A landscape with many valleys, sampled at points; each row gives a point and its height.
From any point a ball takes the steepest step (drop divided by distance) to one of its 4 nearest points. It stops when none of these is lower. Distance is the straight distance between rows; heights are no part of it.
j937 height 7.8: [ 86 127 129  94 142 120 135  85 125 111 152 125  92 144 125 130 115 126
 111 126 103 113  89 113 162 147 152 129 123 176 129 167 141 133 124 134
 117 129 117 134 108 123 112 130 134 137 126 110 109 102 116 148 151]
j455 height 37.2: [203  91 160 173 129 134 152 148 129 164 128 109  86 123 110  99 131  96
 110 123 159 118 211 112 133 139 150  92 121 142 131  98 135 134 129  81
 117 140 170 134 155 142 120 117 131  64  80 138 150 157 125  95  77]
j780 height 26.4: [141 151 136 163 121 128 122 123 138 138 107 137 143 107 127 141 144 133
 115 124 130 131 137 144 124 106 110 118 154  94 119  97 121 117 138 132
 143 143 107  96 139 130 159 128 108 138 147 131 113 129 138 133 138]
j497 height 37.0: [ 50 167 103  50 143 101 115  92 112  85 126 165 213 143 133 171  89 139
 173 112  91 154  25 137  95 122 107 196 122 158 139 149 112 126 122 191
 118  81  87 121  91 139 126 134 138 225 178 120  87  92 150 143 172]
j128 height 34.6: [ 84 143 116  94 121 126 139 116 119 120 129 133 124 143 138 122 127 148
 124 134 111 139  96 121 161 120 108 129 129 137 118 154 127 136 127 137
 139 124  97  97 122 133 131 139 141 151 147 126 124  94 125 145 145]
j271 height 17.7: [ 75  93 120  63 139 119 131  64 135 110 156 110  66 160 131 130  86  74
 139 103 108 134  55  88 155 149 159 156 101 189 147 165  97 146 105 136
  98 107 118 144  92 108 106 117 177 170 149  80  81  86 115 142 140]
j317 height 10.2: [178 120 139 179 136 127 120 143 136 144 128 130 141  90 117 139 153 121
 104 132 140 118 173 146 112 110 131 114 127  97 113 112 145 112 122 117
 129 159 159 130 138 113 128 132 110 104 120 135 155 166 125 104 119]
j672 height 38.7: [216  95 174 172 128 131 133 147 125 150 126 119  99 123 121 113 136 105
 100 126 158 108 212 124 120 127 143  86 118 111 123  98 149 137 108  95
 116 147 167 131 155 119 120 125 109  73  98 142 158 164 132  95  92]
j308 height 32.4: [217  88 166 186 116 138 149 148 133 148 123 122  89 118  99 101 145 103
 108 128 181 115 231 118 126 138 155  89 129 127 127 106 139 137 124  77
 122 148 170 144 160 140 127 116 115  66  94 132 161 167 128 108  77]
j123 height 24.8: [143 162 131 181 125 123 119 158 122 135  96 158 158  82 118 153 166 148
 129 136 144 117 173 154 110  87 104 119 151  79  91 105 133 112 150 136
 127 141 143 131 129 127 150 133  96 113 127 130 151 160 156 118 132]
j526 height 14.4: [ 95  99 136 107 132 137 134  75 146 115 156 117  69 163 119 119 104 108
 117 124  97 101 105  96 165 167 168 137 115 191 140 146 139 140 113 120
 105 129 131 131 115 115 112 105 121 108 118  96 124  81 109 148 123]
j399 height 40.4: [203  92 158 173 126 125 145 143 135 161 124 115  86 126 123 113 119 101
 116 125 156 117 202 107 132 134 147  99 121 135 121  97 138 134 121  85
 107 149 169 140 154 130 119 124 118  66 101 136 144 167 125  94  86]
j504 height 35.8: [202 103 162 182 131 130 129 140 125 146 119 121 128 108 122 128 143 109
 104 136 159 116 191 123 119 123 140 104 123 108 118 102 146 129 123 105
 125 144 162 139 143 117 127 127 107  85 105 139 155 168 128  99 107]
j819 height 28.1: [ 64 167  97  67 146 117 111 113 121 114 132 158 185 164 130 141  96 148
 158 112 104 148  40 132 109 129  96 178 126 137 141 166 116 123 134 167
 150  90  99 135 120 128 123 129 155 189 174 132 104  93 142 158 170]
j156 height 15.8: [205 136 128 177 112 146 131 220 110 110 104 138 179  70 125 125 201 157
 112 149 182 117 231 162  87 107  99  62 128  82 110 107 161 149 140 115
 128 143 152 129 148 125 170 146  99  89  71 155 190 197 134 112 123]
j265 height 17.3: [ 74 126 132  94 137 124 142  93 117 112 149 121 109 148 115 126 121 123
 120 115 107 117  73 112 161 141 136 138 127 167 118 165 135 141 122 142
 119 125 111 113 112 115 110 143 158 161 136 107 113  97 111 149 154]
j87 height 15.5: [ 74 120 129  84 139 123 134  82 127 109 158 127  86 151 115 128 105 117
 120 117  98 127  67 106 155 146 149 142 115 177 130 161 125 151 112 144
 100 124 112 131 108 109 107 132 162 157 146 101  97  95 117 148 153]
j869 height 37.4: [107 130 111 116 131 136 130 119 131 124 129 105 124 133 150 128 129 139
 116 136 116 129 133 132 159 125 128 108 134 139 134 130 128 118 136 121
 151 150 112 122 135 140 125 118 128 133 130 121 109 112 129 135 125]
j697 height 24.6: [215 127 141 182 108 139 129 201 107 138 100 140 132  88 119 125 178 148
 102 149 192 119 226 124 104 124 120  75 125  92 105 114 172 138 133 105
 129 152 154 153 136 136 148 148  90  70  55 142 181 210 124 120 114]
j904 height 40.5: [ 50 156 103  71 140 121 114  89 127 103 142 151 153 159 138 145  86 112
 157 102  87 131  17 108 116 131 142 200 124 152 151 134  90 126  95 172
 106  70  91 131  95 125 111 122 153 203 191  96 101  96 130 168 165]
j454 height 24.7: [161 139 142 181 129 131 115 155 124 133 112 137 147  87 109 144 170 129
 117 141 132 117 186 152 121  95 119 116 136  77 100 108 135 112 143 136
 130 152 154 139 141 117 143 136 101 109 124 132 164 169 151 103 123]
j179 height 82.2: [ 51 169 105  64 149 100 113 113 137  98 119 162 232 141 151 157  94 159
 176 124  98 166  31 160  86  99  75 170 130 141 144 149 117 143 124 185
 149  72  81 106  93 128 132 150 139 234 180 132  85  91 163 142 172]
j644 height 22.0: [ 62  91  98  55 134 123 129  69 141 112 153  95  81 165 150 143  81  69
 146 112  97 141  36  83 155 143 163 182  92 179 159 168  77 143 105 142
 103  98 107 130  86 118  93 119 189 187 162  82  85  82 114 142 145]
j85 height 20.1: [186 156 137 173 123 124 136 202 111 127 106 143 162  76 119 140 191 147
 115 156 162 123 202 165  97  97 103  99 130  75 103 117 144 129 143 123
 126 136 154 130 138 124 160 147  86  98  96 143 195 180 147 108 114]
j884 height 29.1: [ 51 139 101  74 128 124 123  84 135 113 143 120 118 162 124 131  92  91
 142 104  91 128  19 103 136 129 152 194 128 161 147 143  89 144 106 154
 107  85 111 129 100 110 114 122 174 199 176  99  96  99 118 155 146]
j692 height 90.7: [158  99 123 146 122 134 123 133 144 147 139  96  98 136 152 131 119 118
 122 131 120 126 157 117 148 154 134 104 109 135 131 103 139 130 127  94
 117 163 143 144 139 140 110 111 116  82 116 142 141 118 111 105 107]
j556 height 29.2: [ 63 165 105  58 152 105 115 116 123 107 132 165 189 150 127 152  84 151
 162 110 105 155  43 135 102 131  97 185 127 147 145 165 115 128 137 174
 144  93 100 138 109 132 126 133 150 202 177 132  91  90 151 146 171]
j923 height 24.1: [148 140 141 186 131 135 119 141 137 133 112 136 145  98 113 144 160 125
 123 128 129 118 168 160 117  91 123 121 143  87 105  96 133 102 139 131
 134 141 141 128 143 118 144 119 106 117 143 127 131 159 148 118 129]
j129 height 39.9: [ 99 133 116 103 129 131 145 117 137 121 133 115 129 145 138 127 139 154
 119 142 115 140 116 128 163 126 122 119 127 131 129 139 132 116 141 132
 141 141  98 105 130 140 131 128 136 145 142 122 112 102 125 147 143]
j109 height 58.9: [114 116 115 122 124 138 128 118 145 127 135 101 117 137 145 131 123 129
 128 139 110 123 132 116 151 139 139 108 125 138 128 129 136 106 131 108
 134 158 119 139 133 144 115 103 123 108 121 128 124 117 120 129 118]
j916 height 44.8: [197  82 157 152 112 130 160 148 129 172 154  78  36 128 117  92 141  92
 103 132 157 113 225 107 139 169 172  94 113 153 127 116 134 115 146  61
 110 152 184 163 158 155 110  99 148  35  55 115 155 157 112  93  71]
j155 height 29.9: [ 69 156 103  71 149 110 111 118 129 106 122 163 202 153 140 139 100 162
 161 118 107 155  43 138 105 112  85 164 134 135 150 157 117 125 134 178
 153  92  99 129 116 131 141 134 145 198 169 138  96  92 154 151 163]
j164 height 36.4: [ 64 156 114  91 120 122 129 102 117 113 137 150 130 161 116 128 102 132
 140 112 102 129  53 122 137 138 115 168 135 149 120 162 124 151 129 161
 126  93 107 118 117 122 106 137 160 178 168 120 128 102 124 143 164]
j548 height 23.9: [ 39 115 102  55 125 122 128  65 138 121 150 102 108 172 146 145  73  72
 160 109  86 147  27  92 148 133 166 209 113 168 175 157  70 125 105 145
 106  76 109 127  86 126  90 127 183 208 174  83  95  91 111 153 137]
j403 height 26.1: [103 170 111 112 162 112 107 127 131 118 119 165 223 123 129 113 113 167
 151 131 123 150  61 162 103  98  93 144 162  83 157 145 107 125 132 182
 165 105  98  95 125 111 165 162 117 209 160 151  92 107 148 157 158]
j283 height 25.5: [216 122 138 178 104 148 128 221 110 129  97 133 156  86 119 125 187 164
 100 155 188 114 250 145  91 121 111  52 120  91 109 107 172 143 137 102
 133 154 151 149 146 130 161 145  93  67  58 151 178 216 120 106 115]
j120 height 16.6: [ 53 112 101  66 122 119 132  72 133 115 153 109 100 163 136 135  90  71
 148 111  89 133  29 100 138 131 157 185 114 168 162 153  85 140  90 151
 101  79 111 127  95 109 101 126 180 191 166  87  90  88 111 150 137]
j335 height 40.8: [144 192 140 163 125 124 104 159 101 138  88 168 170  92 131 159 157 161
 136 122 144 136 144 160 100  89  88 116 153  66  95 107 126 108 155 137
 136 144 119 111 124 136 167 140  79 118 137 138 141 160 155 121 140]
j103 height 30.4: [113 142 118 118 121 132 131 126 142 124 125 135 135 133 144 117 137 150
 124 124 124 148 113 143 149 106 108 118 141 111 129 130 115 124 128 135
 151 138  97  95 137 132 154 130 122 144 152 131 115 113 127 152 129]
j615 height 29.5: [ 63 156 110  86 124 114 124 111 112 121 140 143 153 164 128 128  97 135
 147 117 103 141  53 130 134 138 100 168 121 139 130 159 122 138 128 157
 142  81 102 128 111 124 114 129 158 175 167 133 122  86 120 152 167]
j892 height 54.9: [185  94 137 165 123 133 141 143 132 162 129 104  90 133 128 121 119 110
 119 126 137 129 185 109 142 145 149 106 112 152 129  95 129 141 127  87
 109 158 153 140 146 139 105 112 125  58  98 137 142 135 115  90  83]
j658 height 26.7: [ 91 155 101  92 159 117 114 126 130 116 125 159 209 145 141 115 101 161
 148 126 110 155  49 147 103 115  84 151 146 109 150 152 106 117 132 163
 169 106 105 115 114 114 157 141 126 188 167 146  91  96 143 160 157]
j306 height 13.5: [ 79 100 134  75 135 124 138  74 133 115 158 124  76 153 123 127  99 102
 117 107 102 118  73  94 155 146 156 138 108 191 135 164 126 144 107 137
 104 119 118 138 102 101 111 120 156 145 137  90  94  91 114 148 137]
j514 height 31.3: [218 115 155 188 106 147 135 178 119 146 110 137 114  98 113 130 166 126
  91 154 189 110 227 117 110 130 130  82 118  97 111 114 170 138 127 103
 127 140 168 152 139 138 131 152  92  79  77 146 180 199 125 122 107]
j543 height 22.1: [219 126 133 179 104 151 128 223 105 116 100 137 188  74 108 116 194 163
 109 149 190 118 237 162  86 118  98  51 128  73 116  97 174 149 135  95
 141 155 143 133 158 127 175 138  98  65  59 158 173 215 128 109 117]
j130 height 20.5: [ 74 134 122  78 131 125 137  86 120 112 157 129 106 147 105 130 114 113
 127 114  93 131  58 110 145 138 153 158 129 167 127 154 123 153 111 146
 111 118 110 127 112 105 111 135 167 169 157 103 101  97 111 142 154]
j755 height 77.1: [159 109 131 165 129 128 117 139 141 138 134 109 135 113 141 127 130 109
 120 121 125 132 160 129 129 127 136 101 129 111 135  99 136 114 117 101
 131 159 153 134 147 116 124 111 112  99 126 142 132 141 121 108 111]
j278 height 33.0: [204  79 163 162 112 128 158 151 131 160 145  90  62 128 108  95 139  94
 103 133 172 114 236 114 137 155 154  89 123 140 126 108 128 117 128  67
 114 148 184 153 164 148 123 106 142  39  67 133 160 161 124  94  73]
j641 height 23.2: [162 165 139 180 136 132 117 174 125 133 106 149 157  83 117 145 171 154
 126 143 146 117 182 160 104  87 101 117 145  72  98 104 126 112 144 135
 139 136 148 122 131 123 151 142  87 102 124 139 169 161 156 114 124]
j22 height 42.5: [126 168 141 165 124 130  99 129 118 124  98 156 157  84 129 153 151 151
 124 121 144 132 118 162 106  98  98 124 158  73 105 102 125 114 143 143
 149 144  99 102 135 128 163 140  93 137 148 141 112 141 146 129 138]
j520 height 20.6: [129  86 119 134 110 142 125  98 143 133 146 101  62 148 130 139 113 126
 132 139 112 108 135 124 163 171 160 140 118 174 129 109 148 135 124 105
  97 146 133 138 129 148  79 106 120  83 110 122 128  98  99 115 109]
j65 height 34.1: [ 55 166 111  68 141 118 114  92 113  93 128 158 166 156 122 150  82 132
 153 114  92 133  29 116 106 136 128 194 122 156 142 144 108 130 115 174
 122  79  95 135 100 129 121 126 154 204 179 115 105  97 133 154 163]
j836 height 32.3: [ 77 148 120  80 133 127 135 104 110 110 146 126 118 155 117 122 121 131
 138 124 100 128  71 116 151 141 128 149 124 156 116 164 125 143 125 147
 121 105 100 122 123 121 107 137 154 164 155 114 118  89 114 143 158]
j525 height 30.5: [216  88 176 173 103 140 153 158 124 154 142 100  53 110  95  92 150  88
  95 138 188 105 244 124 127 151 159  84 132 123 128 111 143 126 135  76
 111 143 191 144 157 144 128 109 135  41  57 133 162 170 112 107  73]
j596 height 56.4: [ 52 171  98  53 143 107 119 103 128  92 119 168 219 144 144 155  93 145
 179 111  87 162  25 151  88 111  88 188 129 142 137 150 112 131 130 190
 133  72  84 109  98 135 125 152 139 231 184 128  97  90 162 138 170]
j486 height 92.6: [168  99 133 162 123 130 124 129 137 150 131 107 113 126 142 123 125 107
 123 125 133 132 169 119 129 138 141 100 115 125 135  97 134 132 122  97
 116 158 151 131 153 120 107 113 118  81 114 143 142 139 120  96 100]
j160 height 38.0: [222  96 175 200 104 146 142 164 123 155 114 118  79 106  96 111 153 110
 101 154 196  98 248 127 116 135 144  81 127 106 113 105 168 142 126  94
 126 133 184 147 140 147 125 132 106  65  63 133 166 183 122 120  81]
j185 height 17.5: [193 147 125 180 118 137 134 219 113 115 100 134 169  75 125 127 194 146
 122 158 173 121 220 170  88 106  89  80 130  80 111 115 154 131 138 122
 133 135 155 127 146 121 170 146  90  86  86 152 197 180 135  99 116]
j746 height 47.2: [ 79 162 110  87 162 108 120 123 148 116 112 166 225 139 141 138 107 176
 168 121 102 166  47 158  89  92  83 159 146 117 152 157 113 128 131 184
 160  86 100 116 102 118 147 154 137 205 164 146  85  89 161 154 168]
j210 height 28.8: [112 175 118 148 151 129  97 128 119 116 114 153 200 107 133 114 129 164
 146 127 149 143  83 166 102 108  97 139 163  60 136 125 114 110 146 165
 165 128 100  89 134 116 174 145 104 191 149 164  88 128 128 148 149]
j757 height 23.6: [195 131 137 182 120 125 132 182 117 136 114 134 145  79 123 133 177 134
 111 149 171 118 203 143 108 117 123 105 120  91 101 118 156 118 137 123
 125 150 164 140 135 119 133 145 102 102  92 144 182 183 138  96 118]
j281 height 26.6: [200 115 151 181 121 132 124 164 112 138 114 139 128  82 119 128 163 131
 112 153 164 113 199 131 103 114 126 100 119  94 103 116 161 121 130 114
 119 145 168 137 138 125 126 145  95  84  96 147 173 184 127 103 114]
j428 height 21.9: [163 127 142 186 129 125 120 140 132 138 117 129 140  88 114 127 155 122
 114 125 128 113 171 144 111 103 124 115 134  94 111 108 134 108 140 123
 129 157 145 133 143 119 140 122 112 115 135 139 140 161 139 104 122]
j945 height 20.8: [172 170 140 166 126 117 122 206 111 122  91 145 175  76 129 144 193 164
 133 156 152 121 206 164  93  95  88 100 143  69 108 103 130 120 145 128
 134 128 160 127 143 132 172 147  83  90 112 148 193 174 156 105 121]
j315 height 11.5: [ 90 113 139 105 139 127 131  82 136 112 156 118  83 153 118 126 103 116
 119 123  95 106  88  95 164 154 166 130 112 187 132 150 138 127 118 132
 111 129 118 138 108 113 119 119 132 126 131  92 104  90 114 150 143]
j361 height 37.1: [213 112 157 192  96 150 143 184 118 150 107 137 100 100 111 120 167 129
 106 163 195 106 245 120  99 130 135  65 126  97 109 100 169 152 133  98
 123 140 169 155 136 141 127 150 100  68  55 142 169 199 127 120 101]
j92 height 76.9: [139 112 120 150 124 129 123 124 149 128 130 103 125 128 148 123 125 122
 119 138 120 123 152 131 146 132 135 105 129 123 130 106 133 104 126 107
 134 164 136 136 145 128 121 107 117 101 119 128 122 130 118 113 116]
j977 height 22.7: [104 171 119 126 159 126 102 127 131 114 110 155 203 117 136 114 124 166
 149 133 136 144  66 169 100 114  97 138 161  78 153 145 107 119 143 170
 164 116 103  94 126 115 177 149 113 187 153 154 100 112 131 151 151]
j776 height 42.0: [ 71 140 117  91 133 134 138 102 111 123 145 131 121 159 121 131 125 144
 127 128  99 137  80 113 157 135 110 145 129 141 122 161 128 138 137 150
 122 112 102 113 116 128 116 142 153 163 155 127 124  93 120 150 149]
j956 height 43.6: [160  81 131 145 115 152 141 125 139 155 141  89  57 141 130 125 124 126
 132 134 124 113 174 117 155 173 159 122 106 171 121 110 143 143 138  88
 101 160 135 149 138 169  79 103 140  62  98 131 132 117 111 107  87]
j661 height 22.6: [104 155 111 107 144 121 113 127 126 123 120 154 176 131 146 110 113 159
 141 121 124 155  69 143 113 114  90 150 152 101 143 144 110 119 138 153
 163 119 106  95 130 110 162 139 125 168 162 146 105  98 127 158 149]
j771 height 82.6: [ 63 164 104  73 151 102 119 118 150 108 109 166 237 140 147 146 105 170
 177 119 101 176  32 153  88  81  72 168 143 127 148 149 110 143 125 188
 157  80  93 102 100 117 150 156 134 218 178 139  92  97 171 137 176]
j255 height 28.3: [148 183 144 174 127 114 113 180 109 133  88 163 178  84 135 169 172 159
 133 132 142 124 165 159  96  88  91 119 152  68  94 111 128 116 150 134
 148 136 136 127 131 132 161 155  84 104 127 137 157 167 172 114 132]
j226 height 28.7: [107 108 122 119 124 137 123 100 144 126 140 107  87 153 146 133 114 131
 125 143 108 106 124 111 161 157 143 122 125 162 132 133 162 120 127 117
 124 156 124 136 123 143  96 106 116 104 118 121 126  97 106 128 133]
j793 height 50.0: [192  88 145 149 123 132 145 142 127 164 138  91  65 136 115 104 121 104
 122 134 144 121 206 108 146 156 160 102 116 158 128 106 129 125 137  75
 106 158 167 154 161 155 100 108 144  48  83 133 139 149 129  92  76]
j784 height 34.5: [211  99 175 190 119 133 134 155 125 152 110 130  98 106 112 119 152 113
 103 147 180 101 224 120 118 126 143  88 120 111 112 110 172 134 116  93
 116 135 170 145 139 132 126 141 105  69  74 144 162 177 129 115  93]
j6 height 29.3: [130 132 120 139 128 138 129 129 144 127 122 124 144 112 136 130 142 123
 114 129 122 132 135 150 141  99 123 107 144 105 124 106 113 111 126 125
 149 151 110 113 141 127 149 121 118 125 143 122 110 130 140 131 129]
j733 height 25.1: [145 154 148 177 125 128 113 137 134 137 104 142 155 100 119 149 157 139
 125 128 133 121 149 152 115  92 113 115 150  84 108 102 113 110 144 127
 142 140 128 118 134 119 150 133 101 122 137 133 122 142 151 119 137]
j699 height 17.6: [210  83 171 171 109 134 154 153 129 145 137 103  60 123  97  88 154  89
 103 139 178 109 241 124 124 151 162  82 121 130 128 108 138 122 128  75
 116 145 189 150 148 146 123 113 130  40  57 130 158 173 121 107  75]
j909 height 30.0: [ 45 129 103  59 139 131 124  64 137 127 143 114 111 167 147 143  74  84
 157 101  83 143  21  94 142 124 160 213 114 164 180 149  64 124  97 153
 111  65  99 129  84 126  99 126 176 210 184  77 103  99 127 159 141]
j638 height 34.7: [132  86 122 135 112 139 130 115 134 146 138  91  76 151 145 134 114 135
 130 134 116 120 148 118 163 159 140 118 116 161 120 108 152 137 131 111
 110 154 142 139 142 146  84 103 121  74 108 134 141 111 114 107 115]
j959 height 31.7: [ 92 152 116  93 131 127 129 119 119 119 129 134 141 150 141 123 126 151
 134 125 114 147  80 128 143 123 103 136 129 125 122 151 120 133 129 149
 160 106  86 101 132 118 132 130 145 158 157 133 119  88 123 149 145]
j788 height 55.8: [124 158 132 156 133 130  98 125 116 125 108 154 171 102 134 141 135 146
 132 122 141 135  98 165 103 106 103 129 163  68 111 111 119 115 139 154
 157 139 101  93 126 119 167 138  95 150 158 147  95 131 134 142 144]
j262 height 52.8: [203  82 159 155 102 123 156 162 128 166 159  65  20 136 124  86 143  90
  92 141 153 115 238 107 136 180 170  83 103 146 110 121 139 108 139  49
 113 150 178 163 163 152 119  92 145  23  49 119 168 160 112  94  67]
j682 height 28.6: [141 123 131 161 126 130 133 137 148 137 122 116 146 106 131 135 147 124
 119 128 119 131 156 149 130 107 127 106 137 106 134 100 122 104 137 116
 142 157 137 123 147 127 142 117 118 118 133 134 129 134 135 110 118]
j379 height 49.8: [182  84 139 157 112 136 153 144 127 173 150  92  37 142 119  94 130 122
 123 129 140 116 199 106 154 175 173 104 111 166 127 110 138 122 142  66
 110 164 162 164 154 170  90 105 147  49  80 128 139 145 112  93  81]
j459 height 31.9: [ 56 167 104  58 148 119 108  95 117  90 132 165 180 157 118 159  89 134
 162  99  96 141  19 121  99 129 119 200 123 154 142 155 110 120 123 180
 125  73  94 133 101 131 127 125 149 211 180 113  98  99 151 154 171]
j434 height 27.1: [205 125 146 179 121 139 135 188 114 135 106 144 142  78 126 128 179 143
  99 160 181 115 216 129 105 124 126  88 120  97 101 120 164 134 130 121
 115 148 155 142 137 124 135 144  92  83  77 152 186 192 124 110 118]
j563 height 14.3: [ 83 113 132  96 129 128 127  92 135 120 142 116 101 145 127 135 112 131
 119 137 111 104 110 112 166 147 153 124 120 174 122 150 149 122 119 133
 124 140 116 131 116 132 111 120 127 123 127 112 116 101 109 150 145]
j949 height 32.0: [122 144 123 133 127 135 118 121 129 130 110 146 152 115 138 127 132 151
 132 118 128 141 100 148 130 104 106 123 156  87 121 110 115 121 134 145
 160 129  87  87 138 131 169 134 107 147 156 145 110 127 133 145 139]
j897 height 15.7: [ 68 104 115  71 136 118 133  69 130 112 150 113  80 153 128 127  91  76
 128 103  97 127  62  99 148 139 155 155 105 188 147 163  99 144 101 137
  94 109 120 133  90  95 110 122 178 178 154  85  92  90 114 141 141]
j252 height 22.3: [182 137 137 180 121 126 127 189 122 132  93 139 149  74 121 138 182 145
 122 157 155 117 201 150 100 105 114 106 128  79  99 118 151 113 143 136
 115 145 164 129 128 116 143 146  94 102  99 142 181 178 139  99 118]
j999 height 29.4: [112 135 115 125 121 135 134 121 140 124 121 130 140 127 141 124 136 138
 129 124 119 141 121 128 144 105 125 109 145 116 132 119 119 120 134 130
 148 140  98  99 144 136 152 122 110 143 135 129 104 115 135 140 126]
j401 height 25.6: [ 56 131 113  80 137 123 129  84 129 107 150 118 106 152 123 126 106  95
 127 104  94 130  40 107 138 135 153 172 120 171 137 154  97 155 105 161
 113  93 120 127 107  99 103 133 173 187 168  92  95  96 113 146 156]
j153 height 28.0: [127 143 125 135 126 134 131 122 138 119 104 132 146 120 140 126 140 147
 125 124 131 136 118 150 131 102 112 109 158  94 125 104 115 121 134 131
 151 137  92  91 141 124 161 127 111 139 150 135 103 126 135 136 133]
j171 height 28.2: [106 148 112 113 131 133 120 127 128 125 120 136 152 132 147 120 131 155
 119 116 125 154  85 139 142 112  95 135 144  96 135 138 113 124 135 143
 158 121  96  86 125 123 160 131 124 160 152 150 113  97 119 152 134]
j820 height 36.3: [ 52 167 108  75 138 124 120  91 120 103 136 150 147 162 124 137  91 126
 147 106  93 127  33 110 118 142 127 195 125 149 137 150 104 141 113 167
 124  83 103 135 112 123 121 128 160 193 175 108 106 100 132 155 172]
j996 height 46.2: [172  86 134 142 123 136 147 136 132 162 136  93  67 144 130 116 122 122
 126 130 133 123 190 116 156 160 159 107 114 168 128 104 135 143 133  78
 104 166 150 152 149 158  95 110 128  60  93 132 137 135 121  88  79]
j12 height 6.1: [114 150 112 126 141 129 113 123 119 122 114 154 183 116 146 111 125 155
 140 121 136 144  72 157 109 114 101 141 155  68 134 133 111 113 142 152
 172 117  98  92 124 113 170 143 111 165 153 149 102 111 123 150 143]
j427 height 41.7: [ 50 148 107  68 130 122 121  80 129 106 142 134 130 171 143 141  79 104
 155  92  86 135  21  96 128 127 148 212 118 161 164 140  76 138 101 164
 115  68  97 128 100 121 115 119 166 206 186  87  97 103 126 166 152]
j229 height 18.1: [108  91 131 128 117 145 134  93 140 124 155 103  62 155 129 127 104 121
 117 134 109  96 124 113 172 166 165 132 122 174 131 124 150 138 126 113
 108 140 137 127 119 139  89 102 121  94 102 126 145  86 100 133 113]
j473 height 26.8: [ 80 155 111  88 138 120 117 121 120 114 131 158 166 155 132 122 113 153
 150 124 112 152  62 128 115 138  96 153 124 131 132 162 119 130 139 150
 153 102  97 130 127 122 130 136 147 171 163 145 115  85 128 153 155]
j35 height 45.2: [168  79 126 148 117 136 143 128 128 170 151  91  48 142 112 111 117 127
 132 127 135 114 183 110 165 167 167 127 114 181 124 104 139 134 147  71
 100 166 151 157 144 167  80 105 150  62  81 127 139 130 119  97  87]
j736 height 13.7: [211  79 168 164  92 138 152 156 128 150 151  86  46 116 105  95 156  86
  92 129 182 113 252 116 126 167 164  86 122 120 119 115 146 112 131  65
 117 143 188 151 160 142 123 101 142  32  53 131 161 169 110  93  70]
j54 height 25.3: [ 84 158 108  90 149 116 115 123 118 114 130 157 184 145 147 122 110 159
 150 128 114 162  65 136 106 110  91 156 140 105 153 161 111 121 138 160
 161 114  99 117 123 117 150 141 131 176 165 148 101  89 132 152 157]
j494 height 42.6: [103 106 118 121 121 132 117 108 148 125 139  98  99 141 150 139 111 131
 130 142 115 109 134 120 172 159 145 117 120 153 139 131 145 114 128 114
 125 154 126 129 132 143  95 108 117 103 113 120 122 100 107 127 127]
j842 height 39.8: [ 90 161 108  96 163 113 114 127 142 118 114 172 228 131 134 122  98 176
 167 128 100 152  57 150  89  88  90 154 146 114 158 149 108 136 127 172
 159  90  94 100 113 108 158 162 121 205 175 151  88  97 160 146 165]
j748 height 35.0: [ 45 132  93  62 130 122 124  63 135 114 140 123 122 178 141 147  68  83
 152  93  78 140  14  93 143 129 157 220 115 168 167 145  69 129  96 160
 114  66 100 125  82 126 105 115 169 206 185  82 103  98 131 162 151]
j952 height 37.5: [ 59 155 107  90 132 121 124  93 118 108 144 136 131 157 115 128 108 112
 140 116  91 121  45 117 138 135 125 178 133 149 128 152 115 148 112 168
 123  86 102 124 112 113 114 127 171 186 175 113 113  91 112 149 164]
j941 height 37.8: [118 126 119 128 124 138 127 127 149 124 121 109 138 119 147 129 134 124
 114 131 120 128 139 136 142 118 131 106 135 122 137 111 127 102 129 114
 135 163 118 127 141 131 130 113 122 120 129 130 113 130 125 126 117]
j449 height 78.1: [182  99 138 168 125 126 130 139 136 153 124 108 108 123 135 124 125 107
 114 123 135 137 182 121 132 135 134 101 119 126 123  89 140 133 117  86
 121 156 152 132 140 118 119 112 110  74 115 144 147 143 122  98  96]
j716 height 65.4: [132 103 112 136 112 133 126 123 140 136 132  90  98 140 145 129 118 129
 127 140 110 123 145 119 157 160 143 111 120 147 127 109 149 117 126 107
 130 163 134 137 141 150  95 109 119  88 115 134 132 110 102 114 123]
j967 height 7.4: [211 125 134 174 109 141 133 210 111 117 101 140 152  69 119 127 192 160
 118 159 174 124 233 151  92 116 109  73 124  81 112 114 165 145 140 115
 126 155 154 136 147 128 160 153  98  77  66 159 188 204 130 112 117]
j587 height 21.2: [ 82 124 127  98 136 127 138  93 124 112 143 123 112 145 131 129 125 136
 118 138 106 121  99 117 168 141 137 130 126 151 117 154 139 132 130 130
 125 136 102 123 113 134 112 137 142 145 136 120 111 101 120 145 141]
j465 height 51.9: [194  83 151 158 110 132 159 145 132 174 147  93  45 135 113  92 134 105
 118 134 148 122 218 109 146 170 165 100 110 162 129 115 129 121 145  62
 113 153 170 163 147 157 102 111 140  39  69 127 148 158 123  93  68]
j437 height 15.2: [ 82  98 131  78 143 110 125  79 137 114 157 115  65 153 135 128  87  87
 132 101 106 128  64  82 154 149 160 145 105 189 134 170 114 145 106 136
 101 119 120 144  94 101 112 118 163 153 143  87  92  91 114 139 139]

Two balls start at each pair of points below. Name the first point that both come to, or write -.
j434, j123 -> j185
j103, j869 -> j153
j959, j820 -> j473

For each start below, name the point where the ball stops.
j892 -> j736
j65 -> j12
j949 -> j317
j22 -> j317
j596 -> j12
j449 -> j736
j335 -> j967
j281 -> j967
j459 -> j12
j92 -> j317
j716 -> j937
